Points on a hilly landscape, in no order, each with its height.
A ball rolls from a point to the lowest of its 2 nearest points, and stops where none of them is lower. Distance is the straight distance between rows; heights are no part of it.
gesi h=428: 0 6 12 -10 -15 -27 -23 -10 -6 -10 -1 -1 11 5 -14 -10 -3 7 -1 12 -13 11 -1 -13 4 -1 -18 15 -14 -1 -24 -4 -3 1 -20
sal h=578: 16 3 -7 -9 37 -11 7 -1 7 0 -10 -13 6 3 -28 -12 26 -8 2 43 17 -16 6 10 1 19 -8 -19 28 -13 17 20 -6 -27 7
Vesi h=430: -20 16 6 5 7 -10 -15 -4 -4 1 -14 0 10 20 0 -34 13 2 -7 19 -1 7 -8 -2 -8 -1 15 -3 13 -32 11 -7 -1 -17 -26
lof h=611: -24 15 13 -17 -11 29 4 14 1 11 -30 26 27 10 37 11 -16 22 22 -17 -8 16 -20 1 -9 -27 2 4 -20 -19 -13 5 0 12 17
Beret h=592: 20 -16 10 -14 -2 -20 16 -17 30 3 -11 4 -7 -15 -26 -11 0 -5 -25 29 8 -30 2 -10 6 17 -6 -7 2 0 -9 9 -5 -16 -13
tade h=275: -5 6 11 18 18 14 12 22 -8 -16 -12 -12 2 15 28 26 5 2 12 1 -18 8 18 20 7 -12 17 11 -17 11 -8 0 6 6 6
Mupek h=379: 11 -17 -8 -11 -26 0 -14 3 4 -9 23 4 19 3 -10 18 -5 39 -8 -7 1 -2 20 -6 8 33 -17 -16 25 15 14 14 -8 4 18
lokit h=514: 13 -9 -5 -12 1 -13 -1 -9 -5 13 0 -15 -9 5 -29 -1 4 -15 -11 19 3 -27 2 -11 0 24 22 -3 -4 -15 15 6 2 -24 -11
tas h=487: 10 6 -17 16 17 -9 9 18 -18 -37 21 -21 -1 15 -5 26 14 -10 1 3 -1 -1 15 6 17 5 8 5 -7 32 7 5 2 -9 -5
kopo h=219: 2 -2 21 -10 -8 -15 7 -5 11 -2 18 17 16 -12 10 28 -22 38 -1 -7 9 -12 34 11 13 15 -33 3 -4 15 -9 4 -10 -8 1
gomov h=402: -17 2 17 -5 -19 -28 -12 3 3 -6 -9 16 16 7 8 -14 -3 26 -11 15 -11 7 -13 -5 0 -8 -19 0 -9 -8 -38 -7 -14 12 -7
rukit h=298: -8 3 24 4 -3 -14 1 11 9 8 -6 11 -18 -15 -1 -12 15 -24 6 14 -4 28 5 17 9 -19 7 11 -8 -5 -25 12 4 -2 -4
gulun h=513: -2 -6 -1 3 -19 -39 -9 -1 -15 -9 5 10 19 13 -15 -11 1 9 -17 16 12 -1 -36 -17 2 -3 11 -6 -5 1 -34 -1 -10 18 3
Bizig h=388: -14 -6 4 -10 -34 -6 -10 24 2 9 6 -14 -7 -7 -3 -8 17 2 -1 3 -2 20 -19 14 -4 -13 8 -4 0 2 -23 7 4 4 19
lak h=391: -5 -3 21 2 5 -22 12 24 10 -14 -7 -2 3 -4 10 8 10 -3 -20 21 -14 -15 -13 29 12 1 30 3 4 8 -2 13 5 -6 1
faki h=531: -7 5 -14 -2 4 -3 -10 -9 -23 0 1 -26 -3 12 -11 -6 6 -6 -5 9 5 -14 -6 -2 -13 9 26 9 -4 -20 24 1 7 -28 -30
mur h=330: 0 5 10 5 24 11 16 -3 -6 -8 -7 -13 -10 21 22 13 -12 4 -15 1 -23 -40 8 2 -16 -14 28 3 -9 4 31 0 16 -5 -5
gepok h=248: 12 -14 -17 -15 10 18 30 -9 8 7 11 -23 -9 -23 -10 -8 13 2 -14 -1 -2 -18 -20 8 0 6 -14 -1 11 20 3 -3 3 9 23
Ketik h=452: 10 -1 8 2 -9 -25 -22 -3 4 -15 0 2 15 19 -15 -3 1 3 -2 14 -11 10 20 -17 15 22 -10 -5 4 3 -9 8 -3 3 -5
duv h=456: -24 -22 -3 0 -32 10 -4 6 -2 27 -4 -3 -17 8 31 -7 -3 18 -7 0 -10 -20 -26 -9 -22 11 12 1 4 -21 19 -1 0 -8 -13
dez h=400: -3 8 -4 -11 -9 6 -9 15 -18 -7 -2 -13 2 -18 3 13 -11 9 10 -18 -3 19 -20 12 -4 -34 5 14 -28 13 -27 -11 5 4 -12
fuz h=101: 4 -6 -8 -5 4 5 30 10 -14 19 -2 -17 -26 -28 -15 -8 25 -19 -13 17 0 -4 -19 9 1 -7 -3 7 -21 5 -16 9 7 -13 30
Votu h=276: 1 -4 -5 18 -1 -16 1 17 -8 -12 6 -10 12 30 26 34 -10 11 2 -9 -5 -2 14 7 20 12 3 15 -20 26 -12 0 -3 7 -1
Gop h=585: -7 5 11 3 -15 10 3 6 20 13 6 -4 -16 -22 6 -24 17 -23 -1 -5 0 13 -21 8 -15 -26 6 2 8 -18 0 -6 3 -9 3
bufe h=547: -8 6 -12 14 15 15 17 -2 -2 12 3 -6 -17 -9 6 -12 18 -17 -13 11 1 -22 -13 21 -14 -3 33 -7 10 -23 28 0 9 -13 7
bakep h=517: 10 -5 -6 3 23 18 28 -23 21 -3 -1 -11 -8 16 24 1 -15 18 1 -9 -17 -41 11 5 -16 0 -24 -9 4 6 21 -11 -2 9 13
momam h=630: 16 8 -16 -4 22 20 4 -18 -6 -17 10 -30 3 -14 -16 6 -4 -1 8 -17 9 -4 2 7 -7 -9 3 5 3 18 9 -21 7 5 -16
voduz h=342: 3 2 -12 13 -3 -10 -4 0 8 -9 18 11 2 25 11 21 -16 -5 18 -20 3 -2 42 -7 15 13 -12 -2 -7 18 10 0 -7 8 -2
vedul h=475: -22 -14 -20 -4 -28 -5 -10 2 -7 21 -1 -14 -8 9 1 -9 -1 3 -9 8 9 -18 -30 -11 -12 14 36 -8 13 -16 21 -4 6 -15 -13
fek h=364: -3 10 12 -19 -7 -3 -5 9 -12 -10 10 13 16 -4 -3 43 -24 13 21 -32 15 14 35 9 20 15 -35 -1 -12 17 -10 14 -4 -1 22
pinef h=249: -10 -2 25 -11 -10 -2 7 -8 12 14 0 16 3 -10 19 16 -9 26 9 -4 0 1 24 17 2 8 -27 12 -16 -4 -25 4 -11 -6 0
Nafe h=558: 30 -8 -10 -8 29 -7 13 -6 17 -14 -6 -13 8 11 -35 4 19 -4 1 26 7 -5 8 -8 9 13 -23 -11 29 11 15 23 -7 -15 6
sor h=472: 2 0 -14 13 8 9 12 11 -23 -8 16 -33 -17 12 -1 28 9 0 5 3 -10 -8 11 1 3 7 13 9 -24 13 6 -2 7 -8 -4
tof h=606: -10 17 9 -1 1 -11 -16 -14 9 -11 -22 -2 37 7 -5 -36 8 18 2 8 7 11 -21 -3 -13 -24 -4 -12 23 -12 -11 -17 -6 13 -11
sinef h=496: 16 -16 -21 -6 8 18 14 -25 19 7 16 -13 0 4 -1 3 -5 15 1 -11 6 -24 9 5 -9 20 -24 -9 16 11 18 -8 0 11 8
vulo h=243: 5 5 8 11 9 -5 -1 22 -5 -26 -4 -5 17 5 24 25 -9 10 6 -9 -14 9 -2 23 16 -8 0 13 -9 26 -20 0 3 18 8
nuv h=368: -8 -4 34 6 -12 -24 8 17 31 -1 -17 10 1 -10 15 -3 -1 -2 -22 7 -8 -1 -11 22 8 -21 22 3 -3 7 -23 9 0 2 -3
fel h=395: 13 -5 -23 0 3 36 9 -9 -14 26 16 9 -22 -13 3 28 -11 -10 18 -26 10 -1 12 -12 -8 12 -27 5 -20 -1 11 -6 1 6 21
div h=477: -2 10 -1 3 13 -2 9 -5 -3 -1 9 -4 -14 -18 -19 -6 13 -28 -7 10 7 -1 0 6 0 -8 25 10 -5 -7 7 2 5 -16 -15
non h=579: 4 0 1 15 21 -26 -14 5 16 -15 -30 -4 26 35 9 -11 2 22 -11 26 14 -10 -3 4 9 13 4 -22 30 -3 6 -1 -2 1 -25
Zekan h=341: 8 1 -7 -26 22 32 14 -2 -10 1 10 -6 -22 -37 -10 8 -3 -16 15 -22 3 11 -4 6 -1 -15 -27 -3 -15 20 -18 -20 -1 13 8
zad h=444: -31 -17 26 -8 -30 3 6 18 -6 20 -33 9 2 18 37 8 -14 31 -19 5 -9 -18 -19 -18 -14 -8 25 3 -5 -5 -13 8 -8 -3 1
dekim h=501: 26 -5 3 11 27 -16 -13 -4 11 -3 -23 -10 8 14 -39 3 -1 -22 7 10 14 -4 28 -15 12 18 8 -15 20 -8 27 27 -6 -9 -5
regum h=526: -15 -1 6 6 10 4 -5 3 1 8 -17 0 -15 27 21 -26 6 8 -9 14 -17 -24 -2 8 -17 8 25 -19 22 -30 28 -7 11 -12 -8
zasi h=424: -9 -4 11 -10 -5 14 6 14 20 2 10 11 12 -7 26 15 7 31 11 -8 -4 10 14 35 7 13 -25 -8 16 6 -9 7 -8 12 28
gikop h=538: 32 -4 3 -6 25 -19 5 -6 11 -31 -6 1 10 -4 -37 8 4 -19 -1 13 5 5 7 -1 15 4 -5 2 23 23 4 23 -1 -6 -5
vive h=532: 0 -13 5 7 -14 6 0 -7 40 2 3 22 3 -12 19 -13 4 30 -20 12 13 -10 18 14 3 17 -11 -26 35 -6 7 0 -4 4 -7
Kon h=499: -2 -3 11 3 -5 16 5 -11 22 23 5 26 -16 -22 19 -5 4 -14 13 -6 -1 10 7 6 -4 -5 -18 12 -1 -17 -4 -4 -5 3 -1
Ger h=586: 17 -2 7 3 20 0 7 -13 -3 -18 -12 2 -16 -25 -45 -10 -4 -37 0 4 2 8 14 -19 13 -1 -3 -1 6 4 8 15 -5 5 15
Tapu h=576: -18 10 -7 0 -6 -13 -11 -7 -22 -10 5 6 28 26 -7 -21 14 18 10 14 0 13 -25 -20 -17 -4 -5 -6 3 -26 -12 -17 -13 24 -8
dat h=593: -18 21 3 -8 -6 4 -16 -9 -1 -11 -10 1 22 9 8 -26 1 13 15 5 -17 14 -18 -6 -11 -18 -15 4 5 -24 -3 -19 -4 9 -10
velem h=454: 2 6 8 7 14 -10 -4 -14 11 0 -4 -2 0 9 -8 -19 12 -14 -2 18 1 -2 13 4 3 7 10 0 11 -13 10 -1 4 -14 -24
povag h=365: 9 -2 2 2 -5 18 3 -17 -13 27 16 25 -9 -15 0 27 -26 3 15 -32 13 -9 37 -13 -5 18 -34 -1 -11 -16 21 6 -7 -6 26
zalel h=545: -6 10 7 15 27 0 -10 -11 11 -6 -20 -5 -1 42 22 -26 -3 12 4 3 -13 -8 15 3 -19 -6 9 -15 20 -25 26 -7 6 -9 -19
kegu h=455: 0 -12 -27 11 -7 12 -2 2 -12 12 19 -17 -21 26 15 28 -11 3 14 -15 -6 -9 19 -10 -5 13 3 7 -26 0 16 -3 3 -5 -6
rubo h=544: -26 6 -12 -1 0 -2 -14 -6 -32 -6 -16 -28 12 28 0 -13 5 19 -6 11 0 -15 -20 -6 -24 4 21 -2 12 -16 19 -5 1 -13 -16
Falod h=479: -23 6 26 -7 -25 19 -6 19 11 7 -20 5 1 5 30 -12 12 17 -7 12 -21 -7 -13 1 -16 -16 12 -19 21 -3 1 -2 6 14 27
kituf h=465: -31 -16 11 2 -34 -23 8 15 -7 5 -14 7 11 6 19 7 -14 29 -26 5 8 -13 -36 -10 -12 -8 17 -2 -3 4 -28 -1 -14 14 8
mamok h=622: -16 18 22 -14 -8 11 -4 9 18 3 -20 18 12 -11 26 0 -15 6 15 -21 -11 22 -12 20 -5 -37 -7 6 -10 -8 -25 -5 -2 12 3
gub h=512: 2 -8 -9 17 -2 30 12 6 0 28 7 9 -23 -18 26 -13 9 -17 11 -8 -1 1 -19 -1 -15 -13 10 15 -10 -23 23 0 7 -8 -14
dorin h=445: 13 -7 -18 -4 25 28 17 3 -9 -19 7 -1 -19 -11 -19 19 -15 -22 12 -17 8 7 21 -21 15 5 -24 -9 -8 35 12 -9 -9 16 28
lis h=562: -9 17 -2 22 29 -18 -16 0 -3 -18 -20 -13 29 50 12 -24 8 18 1 12 2 0 8 6 -5 -1 2 -18 24 -12 12 -4 -2 1 -13
gige h=273: 0 -6 13 -8 -14 -19 -5 2 19 -7 9 18 19 -15 11 9 -14 28 -14 -8 5 1 5 16 14 4 -14 2 4 23 -22 6 -7 9 0
bugo h=556: -25 15 -4 -24 -18 12 -11 0 11 23 12 31 15 -22 11 11 -27 10 14 -42 23 23 -12 5 4 -14 -16 -1 -11 -12 -6 -4 -3 8 -4
gako h=372: -22 0 13 -6 -24 -17 -9 -2 13 4 -10 14 8 3 10 -30 -4 14 -11 13 -5 6 -24 -21 -8 -14 -6 1 -4 -23 -13 -7 -14 -6 -27
zikig h=447: -10 3 -13 -3 -25 5 -25 -2 2 10 16 10 14 8 -2 1 -3 18 6 -4 0 17 12 -9 6 19 -10 -9 6 -4 2 -3 -1 16 14
foma h=308: 16 -4 0 4 -3 -15 -1 10 4 -25 16 6 9 11 6 34 -7 -2 9 -10 -4 7 24 1 22 14 -19 10 -3 35 -9 13 -6 8 5
zeru h=502: 15 -18 -2 3 -5 8 12 -14 30 17 9 20 -9 -16 -5 -11 10 7 -18 9 10 -15 15 -2 1 25 -17 -17 22 -1 7 7 -5 0 12
Kitim h=567: -4 -2 -3 13 -7 9 13 12 16 24 10 3 -23 -22 0 -10 23 -30 -7 5 10 3 -15 13 2 -6 29 -3 7 -14 7 4 11 -8 15
Sug h=338: 6 -22 0 0 -24 -5 -9 0 -4 5 16 -4 -4 15 -9 19 -3 18 -10 3 -9 -14 26 -15 7 38 -7 -4 -4 6 7 16 -6 -2 12
Met h=328: 6 -16 15 7 -10 6 -7 8 -12 34 4 20 -23 14 6 -3 6 -13 7 2 -15 15 22 -23 1 25 -13 17 -21 -33 2 18 -9 -19 -6
Zuzo h=446: 17 -6 -30 13 11 13 16 -23 -3 29 3 21 -12 -7 4 -3 -11 -9 -5 -12 5 -10 19 -18 -8 19 -47 -4 -3 8 19 -7 3 5 33
mesi h=561: 12 -1 -14 6 26 4 22 -12 22 -21 12 -4 0 9 4 10 -4 -10 12 -8 3 -7 19 11 9 2 -13 0 17 26 14 -6 -2 13 -4
Fube h=520: 20 3 7 3 9 -29 -6 10 -2 -30 4 10 1 -13 -24 6 3 -26 -7 11 1 14 1 10 24 -1 19 7 5 24 -7 21 10 -3 -6
Daki h=573: 17 -11 9 -18 -7 -37 -7 10 20 -10 -14 5 7 -4 -27 -4 4 -5 -20 36 7 -17 1 -1 16 24 17 -16 14 -3 -6 15 -6 -24 -16
runol h=467: 1 23 13 13 21 -19 -9 -9 -6 -36 -10 -11 25 16 5 -11 2 2 -6 8 -11 -1 0 11 3 -8 1 10 4 7 -6 -5 1 -6 -19
zodo h=658: 0 -1 -2 0 12 35 14 7 -16 2 -4 -1 -19 -12 9 31 -7 -9 40 -8 4 16 5 -3 -3 -11 -13 21 -38 -1 -11 -10 -2 -13 -14
teb h=375: 6 8 5 -16 8 11 1 -2 -9 -11 9 -10 -14 -29 -12 5 -3 -11 13 -13 -3 15 -3 12 -6 -30 -8 11 -16 12 -17 -15 3 4 -14
zaz h=448: 9 15 -1 6 9 -21 -14 -3 -3 -30 -2 -4 28 0 -5 -16 0 5 -8 1 4 9 -23 17 12 -12 8 4 14 20 -16 -5 8 9 -6
dof h=537: -7 2 16 -22 -13 6 -5 -3 11 24 12 35 -1 -35 2 17 -27 -2 11 -41 29 19 16 10 10 -11 -6 -1 -3 7 -10 6 -4 4 7
kubes h=587: -25 20 -9 -1 -1 3 -3 11 -8 1 -2 26 29 15 15 22 -10 19 23 -19 9 27 -14 10 7 -4 -17 -1 -23 -16 -28 -6 -3 29 16
Kisap h=471: 4 -13 -13 -12 -24 11 -15 -14 7 10 14 -12 2 -3 -8 -1 0 17 -1 -9 3 -10 1 -4 -7 18 -5 -4 11 3 10 -7 4 8 3
Rafu h=258: 18 -17 -12 5 11 -4 16 -16 -14 32 0 5 -27 16 2 -15 6 -11 -10 9 -11 -24 0 -26 -18 24 -30 6 -17 -25 15 -2 0 -21 -7
Lipor h=524: 21 -13 -8 9 12 -7 -5 -19 20 0 -1 -7 3 23 -15 3 -6 -3 6 0 13 -9 28 -12 6 18 0 -12 16 7 20 10 2 0 -13
Pup h=623: 1 18 0 -11 2 -7 -19 -8 19 -9 -6 -4 29 -12 -9 -34 3 1 5 -15 9 26 -17 15 -3 -29 -2 -14 29 6 -13 -17 -1 16 -6
vimim h=602: 22 -4 2 -10 -2 0 -12 -7 6 -14 -1 0 -4 -27 -40 -7 -5 -25 0 -15 5 17 9 -6 7 -6 9 -7 14 16 0 8 2 12 4
gudig h=394: 10 -5 -8 0 -9 23 -13 2 -13 -2 9 3 -16 -19 -22 24 -17 -17 16 -20 0 16 14 -22 5 -2 10 6 -16 5 10 -2 3 9 -2
fug h=392: -13 6 -2 -16 -7 13 2 13 -1 10 16 9 16 0 16 37 -10 28 21 -29 17 15 24 29 16 20 -23 -7 -1 8 -6 5 2 4 26
puzog h=358: -4 -2 19 -9 -11 -3 7 18 16 -19 -8 -10 8 -9 10 -3 9 14 -18 3 -15 -15 -24 24 -5 -11 18 -8 23 19 0 5 6 11 12
Gup h=504: -22 5 23 -5 -9 7 -1 18 4 1 -23 5 -5 11 23 -13 11 8 -18 24 -19 -31 -10 2 -15 -4 31 -27 32 -9 19 0 13 -3 13
zelin h=572: -28 13 -9 -5 -13 4 -5 2 10 14 8 31 27 -2 15 3 -14 22 8 -23 12 17 -21 3 -1 -12 -2 -3 -6 -17 -10 -12 -9 30 10
der h=436: -5 -11 -18 6 -12 15 -7 -7 -5 16 10 -9 -11 12 17 0 -7 7 7 -6 -9 -7 -9 -7 -11 4 11 8 -6 -16 24 -6 7 -3 -20
Nufi h=427: -22 -2 25 6 -4 -8 1 15 -2 8 -23 16 10 24 33 2 -11 19 -16 6 -22 -7 -12 -10 -1 -9 25 11 -12 -8 -2 -2 -3 8 -9
diper h=291: 1 -9 23 -7 -20 3 -8 -6 -6 26 3 18 -8 -4 4 14 -6 9 12 -4 -3 10 30 -14 -1 16 -27 16 -22 -17 -17 17 -12 -16 6
nodu h=305: -7 10 11 14 20 16 6 12 -7 -2 -9 -4 -10 28 37 15 -7 5 6 -4 -28 -8 16 3 -8 -18 18 9 -19 -6 21 -2 10 -1 -5
gomi h=682: 9 -11 4 -16 -14 -29 -1 18 -10 -12 5 -18 -4 -9 -21 12 11 -2 -15 17 -5 -8 -13 17 10 4 19 8 -10 21 -17 20 8 -7 3
Guti h=540: 16 2 5 -10 -1 15 -6 -29 2 8 2 18 -12 -17 -13 -4 -6 -21 20 -9 -7 3 17 -22 -10 6 -44 10 -8 -14 -1 -4 -9 -2 0
Tibar h=521: 15 -7 5 0 -8 11 8 -11 2 27 1 18 -22 -29 -11 -16 11 -29 3 -3 -1 9 -2 -17 -8 -6 -28 8 -10 -10 -10 2 -1 -2 18
tikub h=459: -18 3 -4 -5 -34 -12 -23 6 8 11 -5 -6 4 3 -21 -36 16 -7 -4 19 17 14 -25 -16 -15 -4 10 -22 24 -24 -2 -2 0 -14 5
zosem h=332: 0 8 6 -12 -11 9 -15 -10 0 4 13 16 3 -10 -8 23 -23 0 17 -26 4 7 32 -9 5 14 -30 1 -7 -3 1 2 -6 4 13
palav h=340: -4 -5 14 -1 -21 -3 -7 -7 18 21 0 12 -13 -7 6 -23 9 -8 -4 10 -7 0 -10 -15 -7 1 -6 5 0 -27 1 -3 -4 -19 -25
dok h=617: 21 3 -12 -17 -1 2 -17 -12 -3 -10 8 -24 16 -18 -29 -5 -1 -4 0 -20 15 11 -9 3 0 -10 12 -4 14 21 0 -7 11 9 -10
Bugal h=421: 15 -3 -32 -5 24 33 14 -18 -9 12 4 3 -16 -18 -7 3 -18 -19 6 -23 11 -2 11 -21 6 9 -36 -4 -4 24 15 -19 -1 11 28
gekep h=369: 6 6 -15 11 -5 5 -22 4 -12 -18 6 13 3 8 -10 31 -28 -15 22 -28 7 15 31 -23 16 6 2 -1 -13 14 13 -9 -2 14 2
kiz h=453: -11 0 21 -11 -12 25 4 7 22 3 -7 5 3 -7 32 3 2 28 -2 -8 -18 -14 0 20 -11 -2 -8 -12 17 2 -1 -5 -1 19 25
dede h=640: 4 10 -13 9 36 17 28 -23 -11 -14 5 -21 -16 -9 -7 8 -12 -10 5 -5 1 -14 7 -7 -4 -17 -10 17 -19 17 12 -22 1 -6 -16
soriz h=301: 18 -20 -7 4 -8 2 3 -17 -8 20 10 -5 -20 17 -9 8 -4 -2 -8 -1 -10 -25 23 -28 -5 32 -22 2 -16 -9 12 9 -6 -10 9
mobif h=478: 4 6 10 1 10 4 -1 -24 28 -1 1 13 -3 -11 -1 -16 2 -16 12 1 -1 7 13 5 1 -3 -12 6 15 -1 0 -12 0 7 -14
tar h=571: 9 13 -1 3 38 2 14 -28 -9 -5 -9 0 -14 -15 -32 -17 7 -38 0 17 15 2 14 -13 4 -3 -10 7 1 1 10 5 1 -16 -3
gog h=320: 12 -12 6 -14 -8 -12 6 6 15 -17 7 -10 11 -18 2 8 -6 13 -17 -13 -3 -7 -19 25 4 -6 7 3 11 34 -14 3 2 14 -4
rimon h=476: 26 -2 16 3 8 -23 -12 -7 11 -23 -19 -10 11 22 -36 0 1 -13 5 12 -6 -1 32 -24 14 21 -15 -10 11 -3 3 20 -14 -15 -12
Kop h=497: -12 -7 -1 -10 -9 -18 3 7 -1 9 -5 -12 -8 1 -4 -5 8 -6 -17 26 1 -30 -13 9 -3 19 35 -8 9 -15 10 -3 0 -24 -9
Meti h=426: -32 9 4 -2 -25 -19 -12 18 -8 -2 -1 -7 5 3 -6 -27 19 3 -8 20 -3 15 -30 1 -9 -13 13 -12 11 -15 -15 -2 2 -1 10
Sofuf h=247: 6 -7 10 -4 -4 10 5 16 2 7 2 9 -21 -20 -7 3 17 -20 18 3 4 34 14 18 9 -10 1 3 -6 8 -27 16 3 10 19
fosoz h=535: 2 -5 -5 16 6 -38 -5 2 -14 -20 -8 7 29 25 -5 -12 0 14 -22 27 17 -15 -38 -7 11 17 23 -12 17 1 -18 -1 -6 12 -2
dol h=600: -21 7 0 -1 -8 13 -2 21 -8 2 -17 6 20 9 25 10 -1 24 16 -8 -9 24 -13 15 0 -16 13 4 -12 -4 -22 -3 1 25 21
Noru h=559: -12 8 -19 1 0 -18 -21 -7 -35 -9 -3 -23 24 37 -16 -13 9 16 3 16 5 4 -12 -22 -9 11 4 0 2 -13 3 -11 -1 0 -11
Mot h=347: -16 15 5 -1 -13 11 -6 31 -9 -3 -2 -14 0 -14 5 -12 9 2 0 -12 -2 32 -25 24 -10 -46 17 -4 -5 3 -21 -3 5 6 17
povu h=251: 8 3 -18 -4 9 26 10 2 -12 -3 21 -22 -15 -27 -23 -4 23 -13 -4 -3 7 2 -8 13 -2 -4 15 -8 8 9 10 -2 12 1 13
Gomag h=297: 5 -2 -6 -15 9 31 17 -5 1 5 10 -20 -9 -22 3 5 7 4 8 -15 -10 -7 -8 16 -8 -6 -19 3 -4 7 -4 -15 0 14 15
Derap h=515: -6 26 -2 28 24 -11 -6 10 -17 -28 -6 -5 17 46 30 -1 -10 8 -1 -8 -18 -8 11 1 1 -14 15 -2 -4 4 13 -11 2 4 -7
faz h=418: 7 -7 -14 -11 -19 8 -20 12 2 -6 21 4 14 -5 -13 11 1 10 3 -16 -4 24 9 4 15 16 -2 -12 18 16 3 14 1 22 26
kifit h=650: 5 0 -7 3 20 18 17 -6 -10 -8 10 -5 -23 -4 0 33 -18 -15 21 -10 5 -3 18 -15 3 -7 -16 16 -32 19 -1 -20 -5 1 -12
bar h=335: -13 4 12 8 -16 -23 -4 15 6 6 -4 9 0 -8 4 -7 0 -13 -11 3 4 21 -18 8 11 -26 28 13 -12 -2 -19 6 5 -4 -12
Degav h=673: -5 -17 7 -5 -19 -10 1 14 -12 13 -2 -17 -12 3 0 20 8 3 -4 10 -4 5 -3 5 6 9 22 17 -25 5 -20 15 5 -6 1
dep h=484: 1 25 1 15 36 -5 14 -7 -11 -39 0 -17 3 5 -4 3 11 -17 -8 6 -1 -4 19 19 -1 -5 5 11 0 12 7 2 0 -14 -16
Sutul h=530: 7 -6 -21 23 17 22 15 -14 0 22 5 1 -26 -2 22 -12 13 -9 1 -2 -7 -16 -11 7 -24 -5 8 -4 7 -23 33 -10 15 -1 6
Gufas h=557: 19 2 -6 1 12 13 -1 -30 -9 9 1 -4 -13 -5 -21 -13 6 -25 14 3 3 -1 9 -23 -11 -2 -18 11 -4 -15 17 -4 2 -12 -13
Luzol h=473: 21 -16 -18 11 1 9 16 -22 8 31 -3 25 -7 -23 -14 -13 -6 -3 -27 -5 9 -16 9 -19 1 24 -25 -13 13 7 18 6 -3 1 34
ziken h=503: 12 11 -5 23 14 -28 -9 12 -21 -33 7 -7 16 13 0 11 -1 -10 -10 7 1 4 -2 6 27 8 18 13 -5 23 -9 6 9 -6 -10
geve h=488: -18 -6 5 6 -21 -31 6 8 -25 -14 -4 0 12 12 0 -6 -5 9 -19 7 10 -18 -55 -16 -20 -17 26 -6 2 -3 -27 -4 -10 20 4
rosan h=500: 3 19 -2 25 30 -14 16 4 -7 -36 -1 -16 2 34 24 5 0 -11 4 -10 -11 -19 28 9 5 -13 10 1 -6 19 12 -4 -4 -8 -19
sudom h=416: -2 2 -21 0 -10 16 -14 2 -11 3 13 -6 -1 -8 1 14 -16 3 15 -15 1 14 -9 -14 0 -11 12 16 -20 0 10 -12 8 1 -26
Sege h=543: 18 -7 -22 11 34 3 22 -25 14 2 2 -7 -9 8 -14 -7 -4 -16 3 6 12 -10 17 -8 6 7 -11 -7 13 14 24 3 4 1 2
das h=457: -14 4 -9 6 -14 1 -22 3 -7 18 5 0 -5 9 -4 -32 23 -10 2 17 0 11 -9 -8 -3 9 18 -9 13 -35 18 0 9 -17 -5
Feg h=304: -11 13 -10 0 -10 12 -11 22 -18 -11 15 -22 -6 -23 -17 -4 22 -6 -5 -5 8 21 -15 20 -4 -19 28 -4 -1 7 -6 -1 11 -5 6
tesen h=518: -7 0 7 -3 6 19 5 -6 18 14 5 27 -11 -24 17 18 -18 -14 16 -23 17 15 13 14 8 -8 0 14 -7 7 -5 -10 0 15 -8
lom h=555: 3 -4 0 1 -1 -44 -17 8 3 -9 -14 12 20 19 -14 -8 -5 3 -26 29 11 -9 -10 -10 21 27 26 -11 10 -2 -8 4 0 -9 -21
Naved h=183: 19 -7 -27 -6 7 14 19 0 -15 14 6 -17 -16 -25 -30 -6 16 -18 -15 7 -1 -9 -13 -9 7 12 -8 -3 -2 11 6 7 10 -2 36
semos h=495: -4 0 -2 5 -6 10 5 -1 2 6 8 -8 -10 -19 2 -10 -3 -18 -3 -7 5 -1 -21 -5 -10 -21 25 20 -11 -13 19 0 6 -20 -34
lodel h=666: 1 -7 7 2 4 11 14 7 -15 6 -4 -12 -19 -6 6 21 7 -7 14 6 -5 14 7 4 2 -6 6 26 -33 3 -22 4 1 -8 -6
giva h=300: 15 -13 2 4 3 -2 4 -13 3 31 -5 18 -22 6 6 -32 17 -16 -5 13 -5 -16 -8 -18 -21 17 -16 1 1 -40 18 -3 -1 -29 -28
Vut h=182: 14 -14 2 -6 1 12 23 8 -10 22 -8 0 -29 -25 -14 -5 17 -22 6 7 5 20 1 7 2 -12 -16 7 -21 10 -34 21 1 -3 35
nog h=425: 3 17 -7 1 3 -6 -13 4 -19 -22 1 -4 23 -11 4 -4 -18 7 -6 -22 3 8 -36 11 4 -34 9 6 -7 18 -26 -21 3 20 -2
lakor h=405: -27 11 14 7 0 -16 -3 8 -13 -5 -18 13 16 22 13 -22 4 10 -17 15 -12 -1 -27 -12 -7 -13 26 -2 2 -21 0 -8 -5 5 -11

Where does a ball stop that starts at each point below?
lis | zosem
Lipor | Rafu
Daki | lakor
non | lakor
rosan | fuz
Pup | fuz
mesi | Rafu
bakep | Rafu
